Each row is a point on a landscape with many valleys, with its height.
A ball rolls from a point to the lowest of its 5 nearest points, and stops where none of them is lower. Distance is the straight distance between rows; heights are no part of it.
j166 height 4.27: [112 187 135 164 171 175 113 144 148 152]
j887 height 3.84: [120 181 52 113 138 140 129 149 141 139]
j706 height 3.41: [113 182 38 116 95 121 141 89 163 105]
j883 height 6.60: [126 106 114 127 144 128 133 176 139 162]
j801 height 3.14: [118 191 39 112 109 129 136 119 149 119]
j103 height 3.00: [107 156 166 177 180 143 131 136 144 151]
j118 height 1.23: [116 157 44 92 145 92 130 117 140 143]
j218 height 6.30: [131 81 133 133 107 129 136 164 134 143]
j30 height 5.19: [131 67 105 118 112 115 128 142 132 153]
j457 height 5.91: [124 204 112 146 156 179 107 143 148 151]
j50 height 3.17: [152 141 196 119 93 136 136 128 104 89]
j260 height 2.32: [132 55 110 121 79 128 126 121 118 105]
j309 height 6.88: [160 176 179 106 130 163 91 101 68 72]
j736 height 2.29: [131 49 103 116 90 122 114 108 124 127]
j433 height 2.40: [136 73 133 131 85 133 131 152 125 121]
j431 height 0.42: [130 52 115 112 123 107 67 53 130 125]
j498 height 1.21: [143 112 155 123 68 146 132 141 104 83]
j753 height 5.24: [128 76 82 92 138 100 114 124 133 165]
j757 height 2.05: [136 107 176 141 91 134 146 155 120 111]
j286 height 4.62: [166 163 204 106 117 143 125 86 83 89]
j721 height 0.64: [117 130 131 147 158 135 129 175 138 161]
j379 height 1.40: [115 175 35 101 129 101 132 104 149 122]
j807 height 2.60: [130 122 198 150 119 126 148 152 127 121]
j384 height 2.80: [138 135 212 141 116 122 149 133 118 109]
j795 height 0.73: [145 104 136 124 65 147 130 133 103 66]
j547 height 2.13: [126 111 65 82 152 87 116 116 133 160]
j802 height 3.63: [110 179 155 184 192 164 116 105 147 150]
j862 height 2.84: [131 154 207 147 159 96 168 79 124 120]
j398 height 3.44: [149 144 153 112 84 157 117 132 86 54]
j734 height 5.64: [121 189 77 131 147 164 117 154 142 147]
j198 height 2.07: [126 58 101 127 76 129 116 101 118 90]
j905 height 4.87: [118 161 92 134 158 152 122 170 140 154]
j83 height 3.80: [120 113 72 105 145 115 128 154 137 165]
j176 height 3.22: [110 168 158 181 186 157 118 133 144 150]
j418 height 1.32: [111 161 43 92 145 78 126 92 145 132]
j554 height 1.34: [142 91 148 132 73 140 138 143 115 93]
j222 height 2.93: [150 156 213 129 131 107 150 90 105 110]
j885 height 0.92: [118 134 55 89 150 97 126 131 137 157]
j348 height 8.77: [127 82 106 117 126 120 130 155 135 161]
j299 height 6.84: [123 101 139 139 133 130 139 178 135 152]
j550 height 2.83: [114 148 201 174 167 115 152 112 131 128]
j358 height 2.82: [117 141 192 169 159 128 147 141 135 135]
j259 height 0.52: [129 56 106 120 96 118 125 132 130 142]
j726 height 1.42: [133 82 114 125 66 141 130 123 107 69]
j288 height 0.36: [135 98 86 74 151 73 102 89 136 168]
j361 height 3.05: [152 151 212 124 112 131 142 115 104 95]
j454 height 3.79: [124 119 166 153 140 131 138 175 134 146]
j340 height 3.13: [113 151 158 168 171 146 132 158 139 152]
j181 height 1.08: [126 197 58 117 124 153 127 144 142 136]
j819 height 1.33: [138 86 137 126 72 135 130 141 116 95]
j178 height 3.54: [112 163 143 162 177 157 120 162 137 154]
j297 height 4.02: [105 152 159 191 187 120 159 54 137 135]
j987 height 4.75: [157 163 186 109 99 158 116 121 85 73]
j9 height 4.33: [115 162 68 117 152 137 127 164 138 153]
j332 height 1.89: [132 48 97 108 111 115 110 105 128 147]
j517 height 1.73: [124 130 66 73 155 67 115 97 140 152]
j7 height 2.81: [133 141 216 153 140 111 160 119 123 122]
j553 height 2.75: [125 132 202 157 140 119 151 142 134 126]
j165 height 1.06: [129 50 98 102 117 105 89 79 130 146]

For each start below, name the point where the ball stops.
j166 => j721
j379 => j885
j309 => j795
j286 => j795
j50 => j795
j757 => j795

Call two points neighbours if one is among the 5 nearest of the other. Go from one point of each pair to the other, from neighbour to neighbour, staying as low as possible. Name the highest point that can't be avoided.
j288 and j721 => j340
j795 and j288 => j198
j181 and j259 => j801
